Each row is a point on a tangle of strands that fork and nearly touch. The rows are in no order.
Two points are linked if the straight distance between their rows is under 67. Some points are linked to none.
(660): -5; -19; -10; -46; -2; 1; 4; -1; -7; 13; -18; -2; 11; -38; 10; 1; 38; 13; -12; 2; -12; 3; -27; 7; 14; 7; -18; -24; 3; -7; 5; -8; -2
(140): 20; 2; 16; -41; -13; -2; -13; -9; 12; 23; -5; -12; -6; -7; 12; 22; 8; 26; -37; -15; -25; -7; -15; -19; 18; -1; 0; -8; -1; 16; 0; -12; -2
(409): 34; 3; 29; -13; 11; -14; 4; -3; -10; -6; 13; 11; 5; -16; 8; 6; 6; 7; 23; -19; -5; -16; 8; 11; 21; -36; 23; 2; 0; 8; -20; -9; 1
(752): 15; -9; 34; -9; 9; -3; -22; 17; 8; -3; 13; 24; 3; 17; -9; 25; -22; -9; 15; -36; 15; -9; 36; 2; 5; -23; 13; 5; -9; 19; -3; 15; -15
(1038): 40; 9; 26; -14; -7; -3; 9; 0; 14; -5; 6; 5; 14; -23; 21; 0; 13; 17; 8; -12; 6; -21; -4; 2; 16; -21; 11; -3; -15; 3; -6; -1; -9
(570): -14; -37; -24; -29; 15; -6; 4; 7; -38; 17; -9; -7; 18; -25; 7; -1; 31; -9; -9; -1; -7; -3; -10; 10; 4; 45; -19; -3; 14; -11; 7; -8; -6
(481): -33; 2; -33; 23; 0; 10; 8; -8; -30; -28; 0; -28; -9; 1; 8; -10; -16; -4; 38; 18; 1; 9; -1; 13; 0; 5; -5; -5; -12; 1; 15; -11; -6
(174): 0; 21; 6; 14; 22; -13; 21; -18; 5; -1; 17; 6; 0; -14; 12; -12; 3; 28; 35; 22; -12; 4; -19; -25; -14; -2; -4; 13; 6; -19; 8; -8; 5
(375): -11; -12; -23; 3; -11; -13; 9; -26; -14; -26; -15; -24; -1; -15; 4; -16; 13; -11; 26; 17; -14; -4; -4; 5; 10; -14; 5; 14; 12; 8; -5; -18; 3
(110): -3; 15; -1; -3; 16; 7; -21; 18; 5; 11; -28; 24; 24; 20; -8; -4; 5; -13; -21; 19; 30; -3; 3; -24; -32; 23; 24; -1; 10; -26; -10; 12; -1
(1130): 19; 10; 17; 4; -6; 19; 4; -12; -1; 5; 43; 1; -14; -11; -12; 1; -14; 12; 4; -23; 2; -18; 8; 6; -4; -8; -6; -19; -25; 11; 19; -3; 6
(386): 2; -2; 0; -23; 9; 3; 2; -3; 9; 2; -33; 11; 25; -21; 10; -14; 41; 6; 1; 28; 13; -14; -26; -7; 21; -9; 1; 21; 8; -7; -8; 6; 1
(594): -42; -7; -38; 27; 14; 12; -6; 10; -34; -19; -13; -19; -7; 3; -1; -9; -13; -11; 26; 21; 20; 5; -4; 12; -18; 24; -2; -3; -3; -2; 12; 1; -17
(1190): -33; 10; 9; 24; 9; -12; 0; 9; 18; -19; -7; -7; -4; 41; -8; 6; -25; -22; 6; 11; 21; 27; 9; -18; -9; 1; -9; -2; 13; 7; 1; 8; 0
(550): -27; -16; -9; 28; -3; 11; 5; 0; 7; -21; -8; -32; 20; 44; -2; -2; -5; -39; 3; 22; 17; 18; 7; 10; 9; -28; -17; 0; 18; 1; -7; -1; -19
(302): 9; -11; -21; -32; -18; 12; 13; 5; 21; 17; 6; 2; -8; -41; 24; -19; 31; 17; -14; -8; -5; 15; -15; 29; 14; 0; -9; -36; -35; -18; 24; -5; -3
(1080): 22; 30; 6; 1; 10; -17; 7; 18; 31; 6; -8; 15; 22; -19; 24; 7; 0; 27; 9; 12; 13; -15; -27; -25; -13; -6; 0; 2; -18; -16; 1; 11; -13
(1207): -24; -12; -23; 14; 1; -1; 3; 8; -26; 20; -4; 3; 6; -11; -12; -9; 6; -5; 16; 21; 7; -14; -15; -19; -25; 34; 5; 4; 24; -5; 13; -5; -13
(447): 16; -1; -2; -25; -28; 26; 11; -9; -12; 13; 24; -1; -22; -18; 2; -20; 14; 5; -17; -21; 2; -3; 11; 33; 10; -15; 5; -19; -35; 7; 12; -8; 14
(802): 3; 24; -3; 7; 5; 27; 6; 0; 6; -10; 7; 11; 11; -31; -1; 1; 9; 19; 8; -6; 13; -11; -6; 6; -22; 10; 2; -17; -21; -14; 11; 4; -11
(836): -9; -21; -16; -21; 13; 1; -3; -5; -8; 3; -31; 1; 27; -14; 2; -5; 46; -1; -20; 17; 2; -6; -17; -1; 23; 17; -1; 14; 25; -4; -10; -4; 1
(535): -13; 22; -6; 23; 20; 1; 16; -20; 1; -10; 34; 4; -10; -15; 10; -1; 2; 29; 37; 23; -18; 1; -11; -7; -26; 18; -10; -3; -1; -27; 19; -6; -1
(950): 33; 0; 18; -27; -15; -5; -15; 13; 16; 11; -16; 13; 20; 1; 18; 23; -5; 16; -19; -18; -11; -18; -4; -24; 14; -7; 4; 20; -15; 7; -18; 3; -17
(374): -17; 16; -10; 6; 13; 19; -9; 18; -5; 2; -15; 23; 25; -9; -13; -3; 9; -10; -13; 1; 25; -5; -1; -11; -27; 26; 14; -11; 5; -19; 4; 10; -15
(462): 3; 17; 27; -6; 8; -23; -15; 11; 6; -7; -5; 29; 6; 42; 12; 22; -38; -11; 2; -5; 11; 4; 36; -20; -19; -7; 5; 23; -5; -10; -15; 23; 9
(87): -38; -10; -2; 21; 2; 3; 13; 3; -4; -31; -7; -33; 12; 27; 2; 0; -11; -37; 18; 15; 13; 23; 17; 15; 20; -13; -16; -11; 7; 14; -4; 1; -16
(1120): -6; -5; -17; 17; 15; 1; -21; 18; 3; 24; -20; 9; 13; 34; -14; -7; 2; -22; -22; 27; 29; 9; 6; -11; -33; 23; 17; 7; 30; -26; -14; 19; 5
(911): -9; -13; -12; 27; 2; -2; -7; -5; 16; -8; -24; -30; 22; 38; 7; -16; 2; -30; 4; 32; 15; 16; 4; 13; 8; -24; -6; 22; 24; -1; -36; -9; -1
(806): 2; 25; -5; -4; 6; 21; -2; 23; 7; -6; -21; 22; 27; -17; -2; 3; 15; 7; -6; -5; 28; -10; -15; -6; -19; 16; 9; -18; -7; -24; -1; 7; -18
(528): 0; -11; 2; -39; -28; 30; 0; -10; -19; 11; 1; -9; -19; -7; 2; -3; 13; -1; -36; -33; 3; 2; 15; 22; 20; 1; 6; -17; -20; 15; -2; -14; 8
(341): 44; 1; 22; -36; -25; -7; -10; 4; 13; 20; 7; -9; 4; -7; 24; 24; -8; 32; -22; -18; -11; -23; -9; -19; 21; -6; 7; 2; -16; 12; -5; -7; -12
(155): 11; 1; -13; 11; 1; -8; -19; 6; 20; 19; -34; -2; 8; 55; -5; 0; -19; -25; -19; 24; 23; 17; 12; 4; -27; -14; -2; 20; 7; -24; -22; 26; 23
(288): 16; 14; 26; 14; 10; -16; 7; -12; -4; -2; 25; -1; -8; 1; 2; 3; -26; 17; 14; -15; -15; -10; 2; -24; 5; -12; -5; 9; 1; 4; 8; -7; 15
(775): -29; 24; 21; 21; 1; -15; 6; 15; 17; -14; -7; -5; -5; 60; 8; 8; -25; -13; 10; 14; 19; 38; 10; -13; 10; 3; 7; 5; 16; -1; -17; 10; 15
(871): 17; 6; -4; -15; -32; 19; 10; -14; -5; 17; 50; 1; -30; -13; 2; -29; 7; 13; -20; -9; -3; -5; 9; 33; 0; -15; -4; -19; -37; -6; 19; -11; 9
(1186): -21; -6; -22; 14; 19; 8; -10; -6; -4; -8; -23; -6; 11; 4; 1; -15; 9; -11; 15; 23; 31; 3; -7; -5; -21; 18; 18; 9; 16; -16; -19; 8; -8
(938): 27; 3; 12; 9; 5; -10; 12; -28; 16; -13; 48; -1; -9; -22; 18; -25; 11; 19; 21; 16; -24; 2; 4; 12; -5; -7; -9; -18; -16; -24; 17; -3; -2
(503): -7; -5; -3; -55; -11; 22; -2; -14; -15; 21; 0; -14; -17; -20; 3; 1; 12; 8; -43; -21; -8; 15; 1; 10; 8; 4; -6; -28; -19; 9; 1; -26; 5
(647): -11; -31; -18; -40; 13; -4; 0; 10; -21; 12; -12; -1; 21; -44; 13; 2; 33; -1; -8; 9; -4; 1; -20; 14; 6; 20; -30; -23; 17; -13; 9; -6; -5
(673): -14; -3; -35; -5; -13; 13; 4; -6; -23; 5; 22; -3; -29; -21; -10; -27; -9; 10; 17; 10; -30; -2; -6; 26; -26; 17; -9; -7; -22; -6; 34; -3; 0
(1029): 23; 21; 37; 16; 28; -7; 10; -5; -10; -12; 49; 4; -3; 1; 1; 8; -9; 33; 26; -17; -6; 7; 8; 18; 19; 4; -6; -23; 3; -17; 5; 4; 8
(709): 14; -2; 19; -3; -18; 15; -6; -3; -5; 11; 34; 1; -24; 2; -22; 14; -19; 4; -19; -26; 4; -22; 18; -3; 7; -5; 1; -11; -26; 29; 28; 2; 9
(88): -16; -17; -24; 30; -4; 4; -9; 7; 12; 5; -24; -4; 6; 27; -24; 4; -5; -26; -15; 13; 11; 8; 1; -9; -8; -8; -3; 11; 21; -1; -4; 10; -9
(691): 28; 1; -14; -11; -13; 12; 22; 4; 28; 2; -3; 2; -1; -41; 13; -6; 29; 18; 4; -6; 3; -6; -16; 21; 9; 1; -1; -29; -30; -15; 14; 10; -8
(1100): 21; -7; 17; -2; -5; -9; -1; 1; 1; -11; -25; 4; 5; 4; 2; 10; 2; -19; 1; -7; -7; -6; 14; 1; 16; -30; 13; 33; 17; 18; -34; -10; -1
(1150): -8; -16; -25; -38; -19; 17; 4; 3; -11; 24; 8; -1; -10; -31; 6; -20; 21; 14; -7; -5; -18; 10; -15; 25; -10; 18; -9; -26; -29; -14; 23; -14; -1
(1128): -27; -17; -26; 9; -26; 7; -4; 7; -17; 2; 4; -28; -29; -11; -30; -7; -22; -21; -10; -2; -17; 3; -5; -2; 0; 1; -6; -8; -12; 31; 38; 3; 2
(186): 9; 5; 9; 0; 4; -3; 27; -29; 1; -27; 5; 1; 3; -26; 20; -20; 25; 9; 32; 11; -5; -5; -4; 10; 2; -17; 8; 4; 2; -10; 1; -5; -1
(870): -18; -28; -34; 22; -1; -12; -3; 8; -25; 27; -16; -12; 8; 7; -9; -6; 10; -19; 6; 32; 9; -10; -14; -13; -13; 35; 4; 14; 34; 1; -6; -5; -9
(62): 3; 5; 4; -5; 12; 0; 15; -16; 3; -14; -19; 3; 14; -21; 7; -17; 25; 8; 20; 21; 9; -10; -18; -10; 3; -10; 7; 24; 2; -8; -10; 0; 0
(1040): -17; -4; -38; 12; -9; -6; 12; -27; -24; -26; -8; -27; -11; -9; 7; -15; -1; -10; 35; 19; -7; 4; -9; 9; 0; -2; -2; -2; -3; 1; 8; -18; -1
(1138): -16; 23; 8; 6; 26; -14; 10; -12; 6; 6; -4; 9; 6; 4; 12; -21; -6; 24; 26; 32; 9; 6; -21; -36; -17; 6; 4; 23; 6; -6; -19; -2; 11
(1139): -12; -27; -12; -27; 6; 5; -13; -8; -14; 19; -21; -11; -3; -8; -17; 16; 12; -4; -41; -10; -27; 8; -2; -9; 4; 25; -13; -9; 21; 13; -2; -20; 3
(1229): 28; 3; 5; 10; -4; 2; 4; -25; 10; -1; 64; -4; -17; -11; 3; -30; -2; 15; 10; 10; -22; -1; 16; 26; -7; -2; -21; -35; -24; -24; 17; -4; 1
(464): 4; 20; 6; 6; 1; 15; -10; 14; 8; 13; 7; 23; 10; -3; -17; 14; -14; 6; -11; -10; 2; -17; -9; -32; -22; 11; -2; -5; -10; 2; 19; 4; -8
(382): 13; 25; 3; 14; 9; 33; 6; 0; 9; -10; 32; 4; -1; -25; -2; 1; -3; 18; 5; -16; 8; -7; 1; 15; -17; -1; -12; -20; -25; -9; 20; 6; -8
(171): 21; 33; 6; -10; 7; -9; -7; 21; 26; 4; -11; 26; 30; 2; 16; 12; -16; 18; -3; 5; 17; -17; -8; -33; -20; -1; 10; 7; -21; -12; -11; 11; -16
(1102): -13; -23; -36; 26; 6; -6; -16; 9; 7; 31; -22; -12; 13; 40; -9; -8; 2; -30; -16; 27; 15; 8; -2; -1; -18; 5; -2; 9; 35; -14; -14; 14; -7
(763): -6; -16; -19; 7; -10; 1; -1; -14; -5; -13; -28; -18; 3; -8; -10; -6; 12; -16; -8; 14; -13; -4; -4; -2; 13; -8; 6; 19; 22; 8; -13; -11; 2
(19): 2; -26; -20; 6; 8; -10; -13; -5; 17; 10; -35; -16; 18; 17; -1; -9; 35; -12; -24; 24; 11; 3; -4; 16; 25; 3; -1; 42; 24; -1; -31; -4; 3
(112): -1; 21; 30; 8; 26; -11; 5; 7; -4; -25; 13; 20; 5; 11; 3; 14; -11; 4; 26; -27; 12; 3; 21; 7; 9; -7; 11; 1; 10; 4; -14; 2; 4
(735): 25; 4; 22; -28; -26; -16; 0; -29; -13; 16; 19; -10; -25; -6; 1; 1; 5; 9; -28; -12; -23; -16; 1; 8; 20; -20; 28; -8; 7; 25; -9; -18; 5
(493): -32; 19; 13; 20; 15; -9; -8; 10; 19; -17; 4; 7; -12; 27; -20; 16; -22; -9; 2; 1; 16; 20; 7; -30; -27; 16; -7; -2; 7; 8; 20; 15; 6
(86): 21; -2; 8; -25; -10; 10; -18; 13; 16; 2; -32; 23; 27; 20; 2; 20; 0; 2; -28; -18; 3; -7; 5; -21; 4; 8; -1; 12; -5; -5; -17; 4; -4
(1151): 42; 5; 8; -15; -12; 4; 18; -3; 26; -6; 1; 3; 1; -33; 27; -3; 28; 18; 5; -11; 1; -15; -12; 12; 18; -17; 4; -21; -21; -8; 6; 6; -7
(929): -2; 0; 11; 25; -2; -15; 3; -1; 12; -5; -12; -7; -6; 32; -3; 11; -32; -14; 4; 8; -13; 8; 7; -26; 6; -26; -8; 24; 18; 19; -14; -9; 7
(508): 8; -3; -9; -6; 2; -7; 18; -6; 20; 6; -4; 9; 5; -38; 18; -14; 27; 17; 18; 25; -16; -15; -31; -8; -2; -4; -2; -8; 0; -18; 26; 6; -7
(1118): -3; 2; 11; 15; -4; -18; -3; 2; 14; 8; -24; 2; 0; 48; -2; 9; -33; -20; -8; 22; -2; 14; 4; -15; -9; -24; -15; 37; 10; 8; -30; 1; 6
(1021): 37; 16; 36; 11; 20; -19; 7; -7; -3; -2; 40; 3; 5; -1; 12; 1; -19; 26; 19; -16; -9; -2; 5; -4; 4; -10; -9; -3; -4; -7; 9; -10; 9
(314): -16; -23; -26; -39; -10; 22; -9; 9; -37; 22; 0; -9; -11; -30; 1; -17; 10; 6; -14; -20; -13; 10; -4; 24; -6; 27; -13; -20; -16; -11; 21; -11; 8
(740): -15; -17; -1; 7; -30; 6; 1; 7; -5; -7; 1; -30; -28; -3; -29; 1; -19; -30; -18; -13; -9; 6; 12; 4; 10; -17; -5; -12; -8; 40; 18; 2; 2
(22): -14; 9; -10; 13; 5; 1; 8; 5; -11; 22; 8; 11; 6; -24; -7; -5; 2; 14; 24; 21; -5; -15; -21; -24; -35; 24; 2; 0; 14; -11; 19; -5; -6
(566): -10; 2; 10; 12; 20; -15; 16; -2; -23; -17; 42; -14; -24; -7; -11; -2; -10; 0; 34; -26; -2; 18; 17; 40; 32; -10; 9; -27; -6; 17; 6; -1; 23
(631): 14; -3; 17; 1; 9; -3; 11; -11; -16; -10; 15; 1; -8; -13; -2; 4; 2; -8; 29; -30; -2; -6; 21; 23; 16; -32; 20; -8; 1; 19; -13; -10; 7
(915): 21; 35; 25; -14; 7; -16; -10; 16; 13; -6; -3; 20; 29; 11; 30; 12; -25; 6; 8; 6; 16; -17; 6; -24; -14; -10; 6; 22; -22; -10; -31; 6; -4
(1104): -14; -3; -13; 4; -11; 28; 3; -6; -18; -22; -6; -8; -7; -19; -13; -14; 0; -11; 10; -18; 5; -2; 11; 13; 2; 0; 5; -1; -12; 12; 8; 8; 0
(782): -18; 38; 20; 8; 24; -3; 0; -3; 8; -9; 13; 15; 6; 14; 22; -1; -8; 27; 14; 19; 21; 15; -11; -24; -24; 15; 10; 9; 2; -22; -12; -2; 16
(153): -4; 17; 21; 6; 2; -27; -3; 8; 14; 5; -14; 18; 2; 49; 14; 15; -41; -16; -2; 6; 7; 15; 22; -18; -13; -10; -1; 26; -4; 3; -32; 17; 18
(12): 8; -9; 2; -41; -6; -4; -1; -7; 12; 23; -5; -7; -4; -31; 17; 10; 25; 22; -26; -3; -18; 1; -31; -5; 16; 5; -12; -29; -2; 2; 11; -11; 0
(890): -15; -12; -13; 23; -9; 12; -8; 7; 5; -12; -21; -6; -1; 14; -30; 6; -8; -29; -17; -7; 8; 4; 9; -6; -5; -2; -5; 3; 12; 13; 5; 11; -9
(421): -4; 13; 26; 20; 28; -10; 12; 7; -15; -19; 47; -4; -14; 4; -15; 12; -7; 19; 30; -28; 2; 14; 14; 28; 30; 9; 4; -24; 1; 6; 4; 11; 17
(561): 17; -6; -7; -3; 3; 3; -23; 7; 18; -1; -43; 18; 22; 34; -5; -1; 15; -24; -32; 4; 22; 2; 8; 4; -2; 6; 4; 31; 15; -27; -26; 16; 7
(957): 13; -5; -3; -10; -3; 7; -18; 4; 13; 0; -36; 20; 27; 20; -9; 10; 15; -11; -29; -18; 6; -4; 6; -6; -1; 9; -3; 18; 8; -9; -22; 6; -5
(1041): 23; -12; 29; -11; -10; -5; -15; 13; -3; -5; -6; 23; -2; 22; -10; 29; -12; -13; -3; -33; 7; -11; 27; 3; 3; -21; 10; 12; 5; 23; -9; 20; -13
(955): -5; -38; -25; -7; 26; -10; -17; -2; 6; 16; -32; -11; 20; 3; -1; -1; 43; -9; -30; 14; 9; 1; -8; 12; 22; 21; -4; 32; 35; -7; -24; -7; -1
(1067): 4; -22; 2; -23; -14; 16; -17; -12; -2; 10; -23; -8; -9; 7; -12; 25; 2; 0; -45; -24; -17; 10; 7; -9; 14; 10; -6; -4; 11; 21; -8; -9; 3
(492): -17; 39; 32; 18; 19; -16; 4; 9; 3; -19; 19; 13; 0; 33; 20; 4; -20; 26; 11; -2; 16; 18; 0; -15; 5; 23; 20; 11; 5; -16; -18; 6; 22
(643): -4; -17; 21; 13; -2; -12; 9; 18; 9; -14; -8; -9; -7; 22; -18; 22; -14; -40; 8; -17; 3; 18; 22; 18; 14; -38; -9; -7; 12; 28; -6; 7; -10
(569): 17; 5; 13; 7; -10; -16; -2; -13; 0; 5; 11; -6; -15; -8; -4; 6; -21; 7; -6; -4; -30; -16; -6; -34; 3; -20; 5; 19; 7; 27; 6; -11; 13
(270): -22; -23; -54; 22; 5; 6; -5; 18; -49; 3; -10; -21; 2; -1; -5; -9; -4; -20; 8; 12; 6; -2; -4; 16; -5; 28; -2; 1; 1; -3; 14; 2; -18
(692): 17; -17; 18; -24; -20; 12; -20; -7; 4; 6; -25; -3; -10; 12; -4; 31; 0; 1; -35; -32; -15; 1; 19; 1; 18; -3; 5; 4; 9; 25; -11; -3; -3
(997): -9; -3; -7; -8; -23; 30; -4; 2; -2; 20; 22; -2; -26; -10; -35; 5; -14; -1; -23; -22; -1; -12; -1; 0; -4; 13; -6; -11; -30; 25; 33; 3; 12
(765): 3; -21; -17; 19; -7; -5; -4; -8; 9; -17; -36; -23; 10; 16; -8; -6; 18; -29; -9; 19; 7; 3; 7; 15; 22; -19; 0; 29; 23; 5; -34; -11; -6
(133): -8; 41; 36; 21; 20; -16; 8; 12; -3; -22; 39; 18; -2; 28; 7; 19; -17; 37; 9; -13; 10; 10; -3; -8; 9; 24; 7; 0; 2; -15; -6; 7; 16
(976): -11; 7; -3; 12; -1; 24; -6; 8; 4; 7; 6; 11; -6; -11; -30; 5; -14; -6; -8; -17; 0; -12; -4; -19; -17; 16; -2; -9; -13; 16; 26; 8; 0
(40): -21; -35; -31; -8; 0; 1; -11; 5; -28; 18; -17; -13; 2; -14; -14; 7; 11; -9; -22; -3; -15; 1; -6; -5; 4; 33; -7; 0; 20; 3; 3; -9; -3
(74): -2; -2; 12; 5; 1; -13; 12; -11; -19; -15; 25; -9; -22; -9; -4; -3; -9; -16; 24; -22; -11; 7; 18; 22; 19; -31; 9; -14; 7; 25; 0; -11; 15
(919): 17; 1; -7; -3; -25; 4; 3; -23; 3; 5; 64; 5; -32; -11; 6; -44; 6; 12; -5; 6; -16; 0; 12; 36; -10; -13; -10; -19; -33; -10; 16; -8; -3
(545): -5; -16; 8; 15; -14; 7; 5; 12; 3; -15; -11; -8; -11; 6; -26; 12; -11; -39; -12; -19; 8; 5; 22; 16; 9; -23; -7; -8; -2; 33; 3; 14; -8
(194): 11; 17; 35; -6; 14; -30; -12; 10; -2; -3; 19; 28; 21; 23; 17; 14; -42; 7; 15; -12; 2; -8; 21; -20; 2; -11; 5; 26; -17; -4; -27; 9; -3
(721): -3; -16; -18; -9; -4; -3; 20; -5; 8; 2; -1; 16; 4; -37; 18; -16; 37; 13; 21; 35; -19; -10; -27; 14; -2; 9; -1; -14; 0; -16; 33; 12; -17
(113): -38; 23; 4; 28; 13; 0; 9; -3; -4; -30; 13; -6; -12; 9; 3; 3; -6; 6; 28; 3; 15; 19; -2; -4; -6; 19; 1; -4; 10; -1; -3; -3; 10
(355): 17; 1; -9; 2; -8; -15; -23; 3; 20; 16; -42; 7; 10; 56; -4; 4; -11; -21; -34; 17; 22; 3; 12; 13; -13; -14; -5; 36; 7; -25; -31; 16; 19
(475): 22; -20; 22; -14; -25; 3; -17; 6; 7; 7; -21; 14; -4; 24; -11; 36; -6; -4; -22; -32; -11; -6; 21; 6; 11; -12; 3; 18; 11; 21; -14; 13; -8
(754): -24; -27; -34; 7; -22; 10; -12; 3; -18; 12; -11; -12; -12; -12; -27; 0; -5; -16; -18; -4; -19; -4; -10; -7; 5; 15; -5; -7; 7; 18; 17; -8; -2
(786): -18; -3; 17; 19; 6; -12; 10; 11; 1; -23; 5; -13; -8; 10; -3; 10; -12; -28; 27; -18; -10; 19; 23; 13; 29; -26; 2; -10; 9; 27; -1; -9; 2
(750): -30; 30; 27; 18; 8; -13; 2; 16; 10; -14; 2; 0; -8; 46; 20; 2; -20; 4; 8; 13; 20; 32; 5; -13; 6; 18; 24; 4; 11; -1; -29; 11; 27
(590): 17; 8; 8; 6; 10; -6; 27; -25; 9; -25; 27; 1; -2; -31; 21; -18; 21; 19; 30; 9; -9; 0; 2; 18; 1; -12; -1; -13; -13; -17; 11; 0; -5
(576): 17; 10; -1; -2; 6; -11; 19; 14; 28; 17; -9; 16; 10; -28; 16; -5; 16; 26; 8; 22; 1; -17; -37; -17; 5; -10; -5; -1; -3; -15; 14; 10; -9
(1056): 0; 20; 1; 11; 10; 5; 9; 11; 4; 22; 8; 22; 12; -14; -12; 5; -5; 18; 7; 6; -9; -18; -24; -28; -30; 12; -1; -2; 6; -10; 15; -4; -10
(465): -3; -6; -30; -22; -27; 14; -7; 0; -17; 24; 29; 1; -32; -15; 2; -39; 3; 16; -2; -2; -29; 4; -7; 33; -21; 13; -4; -14; -34; -10; 35; -4; 6
(551): -14; 2; -22; 14; 7; 16; 6; -15; -15; -6; 27; -2; -20; -20; -7; -11; -4; 13; 33; 10; -27; -5; -7; 14; -35; 21; -4; -8; -10; -16; 29; -2; -4
(1141): 10; -1; 9; 13; -10; -14; -6; -7; 4; -3; -7; -10; -18; 7; -10; 8; -26; -10; -10; 0; -27; -5; 0; -27; 9; -22; 5; 23; 19; 27; -7; -13; 11

A fork is a point with three links. Follow the links from the first point to the second and name the forks in between, in order.
(462), (786): (74)
(288), (570): (74) > (545) > (40)
(481), (1229): (765)
(643), (647): (545) > (40)
(1139), (890): (40) > (545)
(155), (1139): (40)

A fork is a point with three links, a tip a point with one. Leave the first point through the second and follow the links. Name the first fork or tip that comes.
(938), (1229): (503)
(86), (950): (40)
(929), (1118): (721)
(375), (1040): (270)
(976), (997): (545)

Follow the links from the first point to the second, and from the first to the third. Name the last point that the two ways share.
(88), (421), (341): (545)
(1120), (302), (754): (545)
(550), (1229), (594): (765)
(1038), (1128), (288): (74)
(890), (288), (465): (74)
(1040), (955), (550): (765)
(1067), (806), (660): (40)
